Each row is a point on a landscape with many valleys, with its height.
From any point a ball rolls to the lowest of the 4 points nearest to it. It stops when none of these is lower. Distance is the straight distance between rows; heights are no part of it.
Reriv: 126 111 172 141 71 109 112 105 152 136 139 115 139  h=48.2
rab: 122 115 165 137 88 104 96 98 141 109 94 113 111  h=32.9
fir: 127 137 91 105 149 152 147 133 99 140 146 138 97  h=9.5
mufa: 118 132 98 101 151 137 150 131 107 140 150 132 104  h=11.2
poti: 136 114 166 156 73 109 92 97 149 97 59 116 120  h=15.0
Piba: 149 117 183 156 62 104 98 105 162 104 73 117 133  h=25.2
lek: 139 119 152 159 76 112 83 94 153 87 42 118 125  h=8.2
zepib: 118 112 144 125 110 111 110 83 120 108 96 113 98  h=50.0
Tumo: 134 108 172 144 81 105 94 100 147 111 82 116 124  h=23.4
kegu: 123 109 169 133 80 110 126 122 153 145 151 119 149  h=39.8
Lino: 124 154 101 142 208 139 152 195 134 132 164 143 188  h=11.3
rir: 150 160 81 105 168 170 149 154 92 137 139 151 93  h=8.6
vusa: 107 125 116 106 128 124 132 117 113 140 153 125 109  h=8.0
Gomu: 137 154 78 112 185 165 151 166 104 142 150 148 121  h=14.2
tager: 112 130 97 116 157 138 146 148 116 150 165 135 135  h=18.5
Gari: 108 112 136 120 120 118 128 124 141 154 173 113 148  h=31.0
zel: 125 116 153 152 92 121 86 84 139 87 39 114 109  h=34.5
pek: 135 154 89 127 197 154 158 179 119 134 150 143 164  h=6.0
tetev: 123 109 164 131 88 109 118 109 142 135 144 112 135  h=51.0
Zik: 189 191 89 143 201 198 139 195 105 123 121 152 134  h=26.5
fopu: 139 149 81 109 172 163 149 160 104 139 146 151 116  h=12.4
popum: 104 118 111 117 147 127 141 146 127 155 167 130 145  h=25.8
lifa: 147 162 96 141 217 151 156 196 124 129 148 143 177  h=7.0
laz: 162 170 82 129 205 169 149 186 105 132 137 152 143  h=14.0
Regob: 114 121 125 105 125 123 121 89 98 112 105 119 82  h=21.6
mige: 116 112 158 126 84 108 107 97 133 126 115 107 110  h=47.4
Nonid: 179 132 188 174 50 95 138 127 184 92 64 128 155  h=50.6
pas: 130 109 172 141 76 105 110 100 154 123 111 119 128  h=47.8
zosi: 144 114 189 148 65 101 114 113 160 117 104 115 135  h=50.9
mupim: 108 123 122 126 139 121 141 143 139 150 177 137 158  h=28.2
fub: 114 109 159 123 89 110 115 108 137 140 138 117 127  h=61.8
Lukom: 110 111 136 119 110 120 123 106 123 136 143 115 116  h=4.3
zad: 127 141 84 110 165 149 150 149 102 140 157 140 123  h=14.3
Buk: 111 114 132 116 116 114 120 93 117 124 128 116 105  h=36.8
dem: 115 111 136 119 117 113 117 99 124 125 132 114 105  h=35.9
sal: 124 133 100 94 148 139 143 113 89 134 141 137 85  h=7.3
sosip: 116 111 140 136 103 116 99 80 121 98 76 111 91  h=55.3
kabub: 103 115 116 119 125 128 131 116 123 149 158 125 127  h=38.3
Daz: 156 171 90 147 216 164 159 198 118 122 137 152 166  h=8.1
Sep: 127 154 85 122 188 152 152 171 122 138 158 146 154  h=5.4
vavuv: 121 112 157 134 93 111 98 88 133 106 83 110 107  h=37.5
natok: 116 125 103 109 144 133 139 128 109 146 152 137 125  h=24.3
bazo: 112 111 141 119 107 111 132 116 140 142 153 125 139  h=43.5
Bufe: 116 119 115 105 136 132 133 109 104 127 136 130 89  h=3.0
lopa: 117 108 151 134 99 114 127 118 145 150 162 119 146  h=35.7
Dodi: 120 146 89 133 194 139 148 184 131 143 157 150 174  h=6.4
saf: 168 121 186 166 53 103 112 116 175 94 65 124 141  h=37.4
Bapag: 123 146 87 114 173 146 152 156 117 143 164 139 138  h=9.4

For each start below, name the point where the ball stops.
fir => Bufe
pas => lek
rab => lek
Daz => Sep

Call two points neighbours if one is among the 4 nearest of the other. Go from one point of each pair to the other, from neighbour to neighbour, staying as low as possible. Name the highest point that can't be avoided.
rir, Bufe => fir
lek, Bufe => mige
Bufe, Lukom => vusa
Sep, rir => fopu

Two balls start at each pair of points below. Name the first point that both come to, or write -.
Gari, zad => Bapag
Reriv, popum => tager
natok, mufa => Bufe
